A landscape with many peaks, sampled at points; each row gives a point and its height.
From any point a climber takes the steepest step (rise divided by distance) to one of its 2 nearest points. It stops when none of these is higher. Distance is the straight distance between rows; heights are no part of it.
Q_459 h=258: [ -9  -2 -16 -19   9 -21 -18 -40   5  22   3  15   6  32  13  15  26  -9
 -11  23 -14 -20]
Q_394 h=623: [ -9  40  25  22 -18  -2 -34  16  -7 -41  22 -16  15  -5  -4  -9  11 -17
  23 -14  -4  42]
Q_273 h=741: [  5   1   3  11   1  22  23 -38  11   5  19  58  -5  30  -1  22 -36  17
 -19  52 -24 -16]
Q_638 h=557: [-40  -4  27 -34 -12  10  -7  11 -29   2  37  20 -29 -20  -2   7   5   4
 -15  -8  22   1]
Q_493 h=72: [ 40  10  11  33 -51   0 -10   1 -13  20   9 -11 -14  -7 -24 -13 -20 -21
   1  -9   8  17]
Q_878 h=166: [ 33  13   7   0   5  14   2 -58 -19   1   2  36 -15   0  23   9 -51  30
 -24  -7   8 -29]
Q_312 h=245: [-40 -16  26  25 -23  18  11  10  -5  11  -1   1  25  -5 -18  -9 -47  45
 -13  -1  -6 -30]
Q_978 h=222: [  9 -15 -19 -40   5 -11 -28 -10 -18  -3   9 -36 -10  -8  11   8  56 -58
   9 -14  29  20]
Q_817 h=625: [  4   1   7   7  -6  11  28  22  42  25  -4  22 -11  39 -22  15 -10  17
   7  31  -8 -22]
Q_452 h=140: [-20 -13 -18 -32   4  -8 -12  60  -8 -20 -16 -17  26  -7  13   2  69 -54
  42  -7  -4  46]
Q_339 h=410: [ 15 -15  -2   9  25  34  -4 -43 -33 -39  17 -16 -20 -15  16   3 -34   4
 -33 -22 -15 -18]
Q_287 h=380: [-30  38  42   4 -20  -3 -17  16   4  -1  26  -2  -1  17 -10  10   4   6
  21  -4  23   5]
Q_948 h=561: [  5  11  -4   9 -15   8 -20 -19  -1   8   8  14   7  22 -10   2  -7 -15
 -25  17 -53  -8]
Q_53 h=400: [-29  35  25   7  -7 -25 -21  16  18   5   9  10  24  27 -13   0  18  -3
  27  23   4  11]
Q_370 h=289: [  8  -3   0  -9  -5  13   0 -56 -38   1  41  47 -21   1   7  17 -18 -20
 -31  33  -8  -1]
Q_74 h=210: [ 19  -1 -20 -41  38 -34  -2 -48 -14   3  -9  27   5   0  35   0  19 -18
  -3   3  24  18]
Q_771 h=81: [ 42   3   5  27 -54  21  -7  19  -3  32  27 -17 -25  -6 -20 -11 -17 -22
 -30  -1 -30  -6]
Q_726 h=733: [-18 -17 -18  10  24 -20  -1  -3  10 -32 -27 -24  49 -22  10 -28  22   5
  29  11  23  47]
Q_188 h=626: [ 40 -16 -27 -33   6  11 -18 -31 -44   7   5 -12 -24 -25  18   0   0 -57
 -37 -10 -37   0]
Q_390 h=294: [-35 -12  -9  -7 -44  17 -13  12 -28  42  14  19   3  -9  -3 -26 -17   8
 -59  -1 -49 -19]
Q_458 h=439: [ 13   1 -26  -9  37 -25  14   8  31  -7 -52   4   6   3   9 -11  17  11
  19 -13   3   5]
Q_54 h=399: [-63   5  23  -9  -6  20  -1  60   6  -4  16  -2  -4  16 -13   9   9  15
 -10   7 -44  -8]
Q_719 h=211: [-31 -23   2  -4  -9  13   6  16   0  32 -10 -10  -7 -10  -1  -6 -15  41
 -31 -25  -6 -60]
Q_925 h=470: [-11  -8 -15  -8  23 -13   7  28  34   5 -24   1  11  16  -7   2  28  -1
  22  12  -4   1]
Q_19 h=262: [-42  -7  33   5 -38  30   3  -2 -12  21  29  31  19   9 -15 -11 -46  37
 -31  21 -13 -29]
Q_262 h=36: [-21  -4 -10   6 -12 -46  -7  24  11  36 -32 -11  36  -1  -6 -24  33  -8
  23  10  -8  15]
Q_707 h=326: [  2  18   9   1 -25  -9   5  45 -15  -4  -6  24 -12  -7   4 -15   3 -10
  -5  -8 -19  22]
Q_607 h=355: [ 50  12   5  27 -12   4  20   8  31  13   7 -12 -16  10 -19  17 -10  -5
  26  -1  43  22]
Q_55 h=272: [ -9  18   2  -5  21   2 -19 -25  26   0  12  -1   3  49 -10  27  21   3
   6  24 -13 -26]
Q_584 h=429: [-18  26  42  -5 -28  32  -4  30 -23 -27  23  24 -20  -1   8  -9 -42  30
 -19 -43  -5 -22]
Q_530 h=672: [ 15  20  18   8  -3  14  29   3  34  12   2  55 -12  44 -13  15 -31  18
  -4  38 -28  -6]
Q_353 h=621: [ 14 -13 -23 -25  39 -15   9 -34   4   8 -24 -28  -1 -17  21 -12   5  28
   8 -25  50 -16]
Q_26 h=128: [  2   5 -12  -4 -21  -4  21  93  16  14 -22  26 -12   1   6 -15  12   7
 -15 -12 -54 -14]
Q_116 h=751: [ 45 -16 -21  15   7  -6  36  18  20  14 -34  -6  -4  -8 -13  -1 -14  -4
   6  13  -2   5]
Q_943 h=199: [ 23 -42 -35 -37  33   5 -11   9 -19 -22 -16 -43   5 -14  20   0  56 -56
   5 -13   7  22]
Q_81 h=673: [ 52  -6 -20 -13 -12   3  -1  -8 -18  13  -3   4 -28 -12   0   1   5 -41
 -22  -2 -11   8]
Q_558 h=255: [ -4  -3  -7  -5  20 -16   6 -12 -22 -39 -11   7  14 -43  20 -15   0   5
   6 -16  38  59]
Q_487 h=584: [ -6  -2   8  -4 -19  17  20   2  31  46  26  10 -19  47 -23  29   8   3
  -8  45  -7 -27]
Q_246 h=162: [ 14 -27 -37  -5  -2   6   3 -19 -11  40 -12  20  12   6   5  -1  -6 -37
 -40  41 -75  -9]
Q_117 h=666: [ 10  16 -13  26  27 -16   3   2  33 -32 -28 -24  39  -3   1 -24  10  15
  39  -4  22  43]
Q_926 h=286: [  2 -16  16  21  13  23  38 -15  23 -21   7  -7   0   0 -13  20 -38  28
  26   7  52  -4]
Q_76 h=379: [ 10  34  31   4 -21  10   2   2  -7  -5  29  58 -14  19 -14   4 -33   5
 -14  19  -4   9]
Q_784 h=372: [ 14  -4 -12  -2  24   0  -3 -32 -18  -4  -6 -11 -13 -11  17  -7 -20  18
 -26 -23 -10 -32]
Q_363 h=378: [ 62   1 -30  -1  23  -9  18  16  34 -14 -44  -3   8   4  11   0  12 -26
  22 -11   2  44]
Q_728 h=248: [ -2   7  -8 -43   1 -34 -27 -25  -3  37   3  26   8  25  11  20  47 -40
   4  19  -9  -6]
Q_531 h=345: [ 26  -6  -9  21  15  -7   4 -40  -1  24 -26 -15  20 -15   4 -19 -36  36
  -8 -20   0 -41]
Q_794 h=124: [-23 -22 -19 -14  11   0 -19   4  -8 -17  -6 -10  36   8   1  -7  46 -59
  10  27 -27  25]
Q_149 h=170: [ -8  32 -10 -32  16 -25  -1  35  10 -35 -14  19  -2   3  26   0  40 -17
  34 -21   8  36]
Q_350 h=305: [ 50  11 -16  -4  15   7 -18 -71 -25  -4  10   3  -5  -3  31   7 -18 -24
 -23   7 -24  -9]
Q_602 h=545: [-22 -33 -23   4  22 -18  39  20  13  -2 -38   9  23 -19  -3 -12   2  10
  13  31   1  25]
Q_809 h=295: [ -4  16  11 -10   6  -3  -9 -20  12 -23  22   0   8  15  -9  18  20 -24
  22  27  22  45]
Q_472 h=727: [-29 -20  -2   0 -20 -12 -21   2 -23  -2  18 -28  10 -23 -14  -8  30 -31
  -5  15   6  27]
Q_364 h=297: [ 21  -5 -18 -21  14 -13  -2  -2 -13 -23  -8   4  -6 -27  14  -7  15 -27
   3 -12  18  43]
Q_869 h=635: [-20  -9   5   2   3  17  -5 -67 -17  42  23  20  18   9  19   8 -25  23
 -28  29 -16 -48]
Q_951 h=402: [  2   6  21  48  -1  35 -12 -43   6 -19  18 -12  22  19  -4   7 -47  30
  -5  -3 -14 -32]
Q_953 h=103: [ 42   6   1   4 -35   9  37  57  21  40  -3  20 -38  13 -22   4 -19   8
  -2  -9   1 -19]
Q_806 h=209: [  7   8   9   1 -15 -29  -1  -6   3  22 -10   4  13 -15 -13   1  10  -2
  21   4  46  36]
Q_917 h=401: [ 27 -14  -9  -5   1   2  11 -23 -30   8   0 -18 -32 -44  -2  -6 -26   3
  -9 -27  43  -5]
Q_800 h=518: [ -3  13  36  26 -14  30  -3   3 -20 -45  38  -5  -1 -24  -9   0 -47  -1
   5  -4  28  28]
Q_257 h=314: [  3   3   2   0  -7 -11 -16   2  14 -10   7  -6  34   8  -7  12  25 -56
  34  33  11  65]
Q_693 h=838: [-30 -14  -3 -20  34 -17  -1  -6   2 -15 -17 -22  -1 -25  20 -12  26  31
  18 -30  54  -4]
Q_678 h=256: [ -3  -5  -4 -34  13  -4 -13 -27  -8 -11  28 -14  -9   3   0  20  43 -33
  16   6  48  26]
Q_823 h=196: [-25 -14   2 -16  -6  24  16 -23   1  33   5   9  -5  13   1  12 -25  45
 -28 -14   4 -71]
Q_369 h=107: [ 26   7   4  -1  14  11 -17 -64   2   2  24 -27 -12  18  16  25  -2   5
  12 -15  56 -21]
Q_540 h=377: [-15 -15   7  -2  -3  30  18  37  19   6  19 -18 -28  17 -22  17   6   4
  -3   6   4 -22]
Q_422 h=12: [ 55  -4 -18 -27  13   4  31  -8   7  25  -3  25 -47   7   6  16  -6  -1
 -21  -4   0 -26]
Q_504 h=242: [ -9  12   6 -13  33  -1   1   6   9 -47  -1  13  -8   4  11   5   9  12
  17 -15  11   9]
Q_537 h=501: [ 20   1  -6  -4  38   6  -2 -26  19 -20  -7 -30 -12  10  18  10  11  30
  19 -37  37 -25]
Q_206 h=287: [-11  10  -6   2  25  -5  -4  19  15 -45 -25  15  23  16  12  -5  21 -15
  23   6 -44  26]
Q_674 h=602: [-31 -19  -2  16   0 -11   5  29  -9 -25 -18 -18  21 -41   0 -30  -7  24
  15 -17  18  20]
Q_302 h=572: [ 11  30  27  16 -14  -1  -8  12 -10 -38  22   2 -10 -15  -4  -3 -15  -9
   4 -19  16  36]
Q_47 h=473: [ -7  27  47  20 -32  37   7  27 -29 -21  35  18 -11 -12  -8 -12 -52  18
  -2 -15  13   7]
Q_862 h=312: [-17 -17   6  17 -38  26 -11   0 -34  10   9  -1  -1 -27 -13 -20 -32   4
 -49   2 -47 -14]
Q_381 h=13: [ -7  26  -8   1  16 -14  -9  77  19 -34 -19 -30   6 -10  27 -12  38  14
  35 -33  -6  11]
Q_489 h=471: [-61 -10  18 -34   2  -3   2  -8 -31   0   8  22 -13 -21   5  -1   0  33
 -11 -17  29 -25]
Q_720 h=58: [  4  -6  16  35 -47  -7   5   7  -5  45  -8  12  15  -8 -24 -20 -27   8
 -10  19   7  -4]
Q_254 h=50: [  7  -6  -7  16 -29 -21   1  15 -11  50 -31  12  13  -9  -9 -36 -18   8
 -20   9 -36  -2]
Q_682 h=232: [ 20  18  -7 -46   8 -40 -28 -44 -19  23   5  44  -9   9  19  14  24 -26
  -8   1  17  10]
Q_108 h=2: [ 43 -13 -15 -21  15   1  20 -10   1  42 -12 -19 -44  -5   7  12  -7   8
 -13 -28  14 -51]
Q_798 h=351: [-38 -29  11   2   2  25   4 -31 -11 -15  35 -17  -4  -6  -3  19  -8  11
  -5  20  23 -19]
Q_692 h=337: [-53   1  26  -7  -5  10  18  13  19  21  15  18   5  25 -14  14  -7  39
   6  16  33 -31]
Q_551 h=328: [-16  -6   2  12 -21   1  -3  16 -11  -6  22   2  22  -3 -22   8  21 -62
  14  52  -7  59]
Q_123 h=770: [ 34  46   4  -7  -7 -25 -36 -18 -12  -8 -12  36 -14   1  21 -20  -9   2
  -7 -41 -19  -5]
Q_525 h=152: [  5 -11 -16   5 -16  18  21  42   8   0 -17  26  -2  12 -13   3  -2 -36
 -14  34 -59  17]
Q_824 h=158: [ 25 -26 -27   3 -15  11   2  11  12  27 -12   9   3  20 -17  13   4 -44
 -21  36 -67   3]
Q_908 h=335: [  7  10  13 -17  -3  22   8   6   2 -11  25  16 -51  13  -3  18  -9   5
 -12 -21  17 -22]
Q_45 h=229: [-21 -20  12   7 -24  24  27  26  -3  24  -9  20  -7  -4 -13  -4 -25  31
 -27   3  -3 -31]
Q_2 h=463: [  5  -6  12  26   4  35   1 -31 -21 -43  24 -21  -9 -24  -6   5 -42   8
  -8 -11  18   1]
Q_966 h=44: [-10 -12 -21   9 -14 -41  -2  -2  -2  37 -46  13  38 -19  -4 -35   7 -15
 -10  15 -26   9]
Q_748 h=279: [ 39  20  -8 -42   5 -29   7   3  36  19 -13  13 -26  12  10  18  27  -1
  25 -29  44   6]
Q_69 h=342: [-31   6  18  19 -13   9   5  12  -3  -2  21   1  22  13 -27   6  -4 -23
  -1  58 -17  26]
Q_910 h=105: [ 54   1 -34  11  27 -15 -14   9  -1 -31 -49 -34  20 -23  25 -44  12  -3
  12 -45 -15  21]
Q_755 h=348: [ -8 -23  -3   3  24  29  16   3  34   3  10 -34 -19  19 -12  22   7  23
  -1   3  11 -49]
Q_192 h=467: [-61 -24  12   8   7  21  19  20  -6 -26   2  -2   9 -21  -8  -1 -12  28
  -5  11  -7   3]
Q_629 h=151: [  5  -5 -24 -46  19 -13  -4  37  -4 -24 -30   2   9 -12  36  -6  57 -47
  24 -27   2  38]
Q_589 h=251: [-13   5  21  -1  29  14  27   6  19 -33  -2   1   1  -8   1  24 -22  36
  30 -15  67  20]
Q_873 h=485: [ 23  38  28   0 -31   1 -19  51  -5 -18  31 -33 -23  -1 -15  11  15 -28
  21 -34  16  23]
Q_462 h=315: [-33  -6   6 -17 -14  23  -4 -35 -24  10  46  36 -16  13  -3  21  -7   4
 -24  39   2  -6]
Q_509 h=504: [ 19   1 -15  14  11 -20  18 -54  15  50 -28  20  27  17   5   3 -15  16
  -7  41 -18 -14]
Q_994 h=422: [-18  44  21   1 -26 -22 -36  49 -10  -2  10  -8  -3   1   6 -14  26   5
  13 -41 -16  -7]
Q_141 h=750: [ 24   6  -2  35  -7 -17   7 -20   5   7 -27 -10  30 -14  -8 -17 -29  17
  12 -10  23  18]
Q_209 h=413: [ 34  25  28  13 -34 -10  14  -6  -6  23   1  54  -8  13  -3  -2 -37  17
  -4  -3  17   1]
Q_120 h=341: [ 47  -4 -19  -4   5  -2   9  24  15 -32 -14 -21 -13 -15   6  -3  14 -30
  15 -22  13  29]
Q_501 h=831: [ 23 -22 -21  33   2 -16  33   2  19   7 -32 -17  17 -28 -15 -18 -22   3
  17   7  16  32]
Q_523 h=184: [ -9  -3   7   2   1  19  11 -25   0   7  -4  35   0  11  12   8 -39  41
 -18  -3  -9 -40]
Q_912 h=677: [ 35 -30 -28   3   4   0  56  21  -6  21 -33   6 -27 -39  -6 -17 -24  -4
 -23  11 -13   0]
Q_343 h=292: [-25  16  22  -4  35  18 -13 -17  32 -24  21 -12  -6  44  -4  34  17  20
  23  10  21 -28]
Q_317 h=91: [ 39 -11  -5   8 -46  -1  23  18   2  50  -6  13 -27  -1 -24  -5 -19 -11
 -25   5 -16 -13]
Q_732 h=650: [ -4 -19 -26  -6  27 -15  18  32  10 -45 -37 -19  27 -35  22 -26  26  -6
  30 -13  14  48]
Q_821 h=357: [-36  11  37  17 -23  12 -23  -3 -15   4  47  -5  11   6 -28   7  -5 -11
  -5  30  -5  11]
Q_534 h=304: [-12  16  -4  -3   1 -10   7  39   3 -31 -16  46   4   0   6  -5  -3 -13
   6  16 -32  30]
Q_466 h=123: [ 29 -23 -24  38  18   1 -20  13  -4 -47 -27 -58  30 -21  14 -37   6  -8
   6 -28 -32  14]
Q_22 h=175: [ 17 -13 -31  -2  27 -14  11 -25   3  28 -33 -23   6  -3   7  -8   9  -5
  -4   7  -7  -7]
Q_228 h=146: [ 28 -17 -20  23  16  13 -19 -48  -7 -25  -1 -31  11  -8   7  -5  -6 -25
  -8   7 -24   3]
Q_447 h=363: [  2  37  16  31 -34   4 -24  55  -3 -26   4  11   3   2   2 -12 -18  -8
 -13 -11 -67  10]
Q_621 h=338: [-45  -7  13  -2 -19  14 -20 -36 -21  15  41   8  16  15 -13  19   4 -20
 -12  55 -17  -5]
Q_791 h=420: [-42   9  12  20   8 -11 -10  17  40  16   2 -13  34  41 -26  10  20  10
  24  39 -15  -2]
Q_37 h=441: [  9  16  40  12 -31  18   6  -7   1  18  12  16   8  18 -11   8 -37  24
   6  -3  22 -29]
Q_576 h=178: [  8 -36 -37 -22  43  12 -10 -31  -9 -30  -2 -54  16  -3  18   9  43 -35
  11  14  17  20]
Q_552 h=192: [-31  22   4 -34  22 -34  -4   4  -2 -34 -13  40  12  -8  23  -5  24   2
  24  -8  31  44]
Q_28 h=317: [ 49  11 -22  -1  28  -9 -21 -61   1   4 -21  -3   7  17  23  -5  -2  -7
  -8   1 -35 -21]
Q_526 h=150: [ 41  -1   7  15  -8   3  13 -57 -23  -1   3  15   1 -20   6   0 -51  24
  -6 -11  32  -8]
Q_148 h=269: [-26 -10 -10  -5  40   0  -6   6  -3 -56 -20   4  11  -6  16 -11  13   3
  -3  -9 -27  11]
Q_329 h=384: [ 47  27  12  27 -19  -5  10   5  24   9 -10   8  -8  18 -10   2 -32  14
  12 -13  13   2]
Q_491 h=506: [-10 -25 -23 -10  15  -5  27  31  24  -7 -16 -10  14  -7 -13   3  23 -19
  23  19  24  42]
Q_788 h=676: [ -4 -13  -5  26  -3  30  10 -51  -3  10  26  12   5  19   4  16 -25  14
 -17  46 -18 -27]
Q_745 h=582: [-26 -12 -14  -7   9 -30  34  47   6 -23 -43  16  20 -30  10 -17  15   6
  19  10   2  47]
Q_80 h=390: [  4  -2  -2 -33   7   5  -9 -28 -12  16  27  -1 -36   9   4  17  10   4
 -10 -11  30 -36]
Q_451 h=118: [  9 -25 -21   7  -2 -12 -31  -9  -5  16 -22 -17  51   8  -4 -13  38 -57
   8  31 -40  21]
Q_553 h=167: [ 27 -34 -42  -2  23  -3  10 -28  -6  21 -28  -8  14  -6  11 -14   5 -25
 -25  22 -51  -8]
Q_609 h=525: [-46  -6   6  -3  -3  -5  22  42  -6 -15  -5   6   0 -32  -6   1  -7  27
  20  -1  30  21]
Q_196 h=53: [ 39  -7 -22  -8  15  20   6 -18   4 -35  16 -16 -28  11   5  22  12 -31
  -6   4  -2   7]
Q_132 h=247: [ 34  39   2 -21  -5 -34   1  12  23  12  -9  34 -21  30  -2  15  19 -22
  22  -5  21  21]
Q_46 h=546: [ 30  -9  -9  -1 -17 -10  16 -10 -50  13  -2  18 -14 -50   5 -20 -36 -11
 -26  -2  -3  17]
Q_549 h=25: [ 70 -21 -30 -10  15  16  33   8  14  -5 -15  12 -47  -4   3  14 -11 -20
 -17   0 -29 -11]
Q_357 h=435: [  1 -10   3  36  -1  24 -26  48  34 -19  18 -49  -4  21 -20   3  14 -11
   2 -13 -54 -23]
Q_725 h=408: [-11 -16   4  14 -12  28  -6  35  14  -8  12 -36 -21   3 -17  -1   2   9
 -16 -24 -29 -37]
Q_950 h=442: [  4 -13 -12 -37  22  -6  16 -33   8  41  10  10 -30  14   0  33  28  -1
  -2  19  37 -25]
Q_436 h=479: [-33  -1   3   4  23  13 -10  14  35  -2  -3 -11  10  37 -17  10  12  30
  -6   0 -46 -39]
Q_143 h=393: [-31  12  26  -4 -15  -6 -18  36 -10   1   3 -11  -8  -5   4  -3   8  32
   4 -44   8 -28]
Q_685 h=495: [-13 -10  -4 -17  21 -22   7 -37   5  38  -3  -7   9   9   3  15  29  18
  22  20  52 -10]
Q_91 h=346: [ 16  25  -1  20 -20  -6 -10  59  -5 -21 -16  -3   5  -7   1 -15   5 -24
  12 -25 -41  26]
Q_484 h=141: [-26 -15 -21 -10 -26  -8  23  71   5  14 -18  16  -2  -8  -6 -10  12 -20
  -5  15 -45  15]
Q_684 h=320: [-13  -5  10  -3  24  14  -2 -41  28  10  11 -29   2  27  -2  28   8  31
  16   6  34 -51]
Q_818 h=596: [-46 -11   8  -9   9 -11 -21 -65 -27  33  14  17  15   1   8   7   2  19
 -15  28   9 -21]
Q_618 h=440: [-34  -4   1   2  19   3   9  15  36 -12   5 -23  13  30 -24  16  27  -3
  32  37   5  13]
Q_769 h=679: [ -9   5  11  26  -5 -21 -12   5 -11 -10 -16 -11  21 -23  -2 -29 -16  18
   7 -17  -8   4]
Q_373 h=277: [-39   1  12  -1 -39  25 -14  -8 -18  41  39  23   5  12 -19  -6 -16  10
 -47  19 -30 -26]
Q_152 h=608: [  9 -12  -5  -9  -5  -5  40   9 -20  11 -14  36 -20 -22  -9 -11 -24  -2
 -18  13   6  17]
Q_406 h=361: [-45  24  57   5 -14  12   4  29   7   3  33  13  10  23 -21  14 -14  24
   5  19  13  -6]
Q_29 h=502: [-19  10  -9   2  28   8 -16  21  24 -18 -23   9   0  29  13  -9  15  15
 -12 -16 -71 -33]
Q_972 h=747: [ 29  -8  -8 -28 -24  18  -1  12 -22  -7  25  24 -42   4   2  16   9 -60
 -18   9 -14  19]
Q_106 h=670: [-36  50  29   9   1 -17 -10  39   2 -42   3   9  19   0   8  -3  -2   5
  26  -2   4  44]
Q_660 h=725: [-47  16   6   1   0 -24  -7  41  -5 -39   2  -3  34 -17   7 -12  25  -9
  37   7  17  60]
Q_66 h=543: [  3  -5  -8  -5  34 -26  -4 -51  13  29 -17 -29  24   1  15  -3  10  33
  23  -7  49 -32]
Q_396 h=484: [ 24 -18 -14   5   3 -13  14 -31 -53   0  -7 -22  -4 -62  13 -27 -32  -8
 -19 -14  20  21]
Q_932 h=293: [ 35  -2  15   5 -15  32  13  -7 -10   4  27   1 -42  -6  -9   9 -36  -4
 -19 -10  21 -20]
Q_518 h=327: [ 31 -21 -10   1 -13  19  30  20  -7   9   6 -13 -47 -34  -9  -3 -24   2
 -20 -27  22 -14]
Q_320 h=452: [  6  23   7   0 -37 -17 -34  53 -16 -18  22 -34 -16 -20   4 -10  34 -21
  13 -48   4   2]
Q_644 h=37: [ 40 -16 -18 -10  13  34  21  16   8 -22  14  -1 -58  -1  -5  25  -3 -28
 -16   0  -8  -5]
Q_988 h=190: [  6 -20 -16 -12  -4 -23  11  -2  -1  36 -13 -16  -4 -21  -8  -6  13  -9
  11   8  26   4]
Q_770 h=330: [ 53  10 -18  21  19 -17  -4 -41   5  17 -47  -9   6  -8  16 -13 -22  11
 -15 -21 -25 -15]
Q_197 h=349: [-10  27  24 -11 -22  -6   3  30  -8  -5  28  42 -15  11  -7   8  -2 -17
   3  16   6  31]
Q_388 h=362: [-61   6  14 -17  -6 -14  -4  56  16  18  -6   1  -4  10  -1  -6  18  40
   5 -28  -7 -28]
Q_799 h=421: [ 13   4  19  35 -24  17 -12 -38   7  22   5 -21  22  16 -10   5 -34  29
   7 -11  11 -43]
Q_328 h=657: [ -8 -10  -5 -33 -11   5   3  13 -23  -5  18  19 -33 -18  -4   5  19 -24
 -12   7   2  16]
Q_87 h=406: [ 52  -3 -43   6  45 -10  17   4  38 -24 -50 -16  12  14  16  -4  28  -5
  17  -8 -25   6]
Q_870 h=658: [-14  -5   2  11 -23  -6 -21 -35 -28  12  17 -20   8 -17 -13  -8  -5 -13
  -9  12   5   7]
Q_585 h=30: [-22   4  -8   5  -1 -46  -2  24   0  26 -49   3  29 -13  15 -33  18  24
  11 -23  -6  -7]
Q_508 h=529: [ -5  18  -8  15   3   5  -6  16  10 -14 -15  29  -4  18   1 -13 -12   8
 -19   1 -63 -13]
Q_919 h=613: [-15  11  14  15 -35   2 -47 -26 -28  18  30 -20   7  -2  -8 -10 -10  -3
 -29  -4 -23 -23]
Q_49 h=278: [  2  18  10 -15  25  -9  10   8  29 -26   0   1  -7  12   1  19  15  13
  35 -20  50  29]
Q_224 h=815: [-59   3  10   0 -15 -26 -18  12 -21  -8  13  -6  26 -21  -9 -16  29  -6
  12  10  11  29]
Q_735 h=665: [ 55  41  -2   2  14  -7 -25 -21  -7 -27 -16   3 -14  -9  28 -14  -4   9
  -1 -64   3  -5]
Q_583 h=469: [  7 -11  19   8 -25  13  26  -9   4  43  15   0  -3  10 -17  20 -25  23
  -1  -2  47 -39]
Q_970 h=160: [  7 -25 -25   3  10   3  -4 -40 -12 -10   7 -44   8 -13  -6   5  18 -33
   9  21   6  16]
Q_316 h=574: [-13   5  12  18   4  10 -23 -10  10 -21  18 -38   5   6  -7   2  10   5
  27 -21  30   3]
Q_603 h=428: [-58 -16   9 -13  12  21   4  27   2 -35  22  10  -7  12 -10  14  10   0
 -10  25 -24   2]
Q_965 h=563: [ 27  29   5 -15  18  -4 -32  -9  11 -32  -5 -16 -23  10  19  -5  15  16
  11 -65  18 -25]
Q_64 h=508: [-28 -35   4  -1  -8   9  32 -24 -11  48  -7 -11   5  -9  -8  10 -16  30
  -5  12  48 -45]
Q_631 h=598: [ 12 -18 -26 -25   0 -14 -28 -19 -38  11  -9 -24   6 -22  18  -6  23 -49
 -17  -5 -28   4]
Q_204 h=336: [-26  -8   1  21 -27  13 -10  33 -27 -20   1   1  -3 -26   4 -27 -20   4
 -30 -15 -44   3]
Q_496 h=550: [  9  -6  -9   5   5   6  13 -29  38  51  -2  -5  -5  44  -4  29   1  19
   1  35  -4 -49]
Q_514 h=318: [-33 -21   8  11  23  22  23 -41   1 -18  19  -7  15   1  -4  14 -17  26
  15  23  46   7]
Q_905 h=382: [-24  -1  19   9 -30  27  -9  32 -32  -8   9  10 -11 -20   7 -31 -39  35
 -36 -49 -28 -28]
Q_126 h=22: [-20  27   0  -2   2 -42 -15  50  16   0 -35  -6  16   1  14 -14  33  26
  37 -33  -3   0]
Q_714 h=586: [-16  11   1  -4 -20  14 -47 -15 -12  14  17  -2   4  14   0 -10   5  -4
 -44 -20 -63 -32]
Q_831 h=339: [-67   3  16 -27   7 -16   5  26  10  18  -6  12   3  17  -7   5  26  27
  14   8  11 -17]
Q_904 h=319: [ 27  22   4  -3   7 -16  26   4  46  19 -12   7 -12  15 -12  16   6  20
  29 -11  54  10]
Q_939 h=135: [ 21 -10 -19  40  13  -8 -18 -21  -5 -19 -19 -36  37 -14   4 -30 -10  -6
  -2  -3 -29  19]
Q_790 h=79: [ 27   5 -11  -2  31  17  -9 -55  12 -32  25 -21 -21  21  16  31  10 -13
  13  -1  31   2]
Q_733 h=524: [ 25   7 -10  13  20  -4  16 -32  36  23 -30  24   2  40   4  14 -14  29
   4  15 -23 -33]
Q_592 h=116: [ 25   7   4  17 -18   2  17  72  33  23 -20  10 -17  17 -10 -11 -13  22
  -4 -21 -38 -20]
Q_763 h=219: [-34  -7  -8 -27  24 -24  21  -4  -9 -21 -12  13   7 -29  17  -3  19   6
  23   9  50  53]
Q_890 h=65: [ 30   8  15  36 -40  -4 -12 -29 -20  37   8  -8  11 -10 -17 -17 -38   0
 -14  -3   3  -7]
Q_439 h=285: [ 48  11   5 -11  -3   1 -17 -68 -24   9  37  20 -23   1  15  24 -11 -33
 -20  12   9  -7]
Q_321 h=653: [-33 -11   3 -13  22  -1  -6 -10   6 -16   6 -28   9  -1  -5  -5  32  17
  26  -1  31  -6]
Q_830 h=457: [ -8  -1   0  26  13  25 -31  -3  20 -23  13 -27  12  32 -12   4  13   0
  -9   6 -51 -28]
Q_522 h=551: [-50 -25   9 -18  -2  -4  13 -40 -30  47  13   7   8 -21   7   0  -8  20
 -15  20  36 -25]
Q_543 h=523: [  7   2  10   4 -12  10 -20  17   2 -10  23 -39 -10   2 -17   6  12 -21
  11 -11   6   9]
Q_783 h=130: [ 28   6   6   5   8 -11   8 -54  -4  22   9  10  -2   4   9  20 -18  16
  -4  -2  48 -14]
Q_481 h=612: [ 20  13  -2  34  25   1  -4  27  38 -45 -26 -33  22   3   5 -15   1  26
  31 -27  -3  22]
Q_110 h=228: [ 18  28  10 -13 -13 -41 -16 -13  10  21   6  35   9  18  -6  13  20 -23
  20  11  37  32]
Q_10 h=381: [-38  26  31  19 -14  20 -17  52   0 -18  22   9   1  13  -6  -2 -18   9
 -20   1 -70  -6]
Q_909 h=403: [-27 -23  13 -20   6  21  15 -20 -30  -6  11  -3  -7 -31   8   6 -23  25
 -12 -11  43 -16]
Q_31 h=132: [-38  -3  -5 -16   1 -12 -32  28 -12 -35   1 -14  20  -7   6  -2  48 -42
  24   1 -17  27]

Call two points neighbours if one is among the 2 nearest of the other. Go from one point of each pair to the other, from neighbour to neighbour, staying as high as possible. Name the lowest point that can't be avoided.
Q_49, Q_821 => Q_74
Q_209, Q_693 => Q_932
Q_123, Q_726 => Q_692
Q_49, Q_972 => Q_589
Q_123, Q_693 => Q_537
Q_821, Q_224 => Q_439
Q_501, Q_209 => Q_707

Where does a climber stop that starts at each point below?
Q_466 => Q_821
Q_790 => Q_224
Q_684 => Q_224
Q_148 => Q_501
Q_350 => Q_224
Q_373 => Q_224
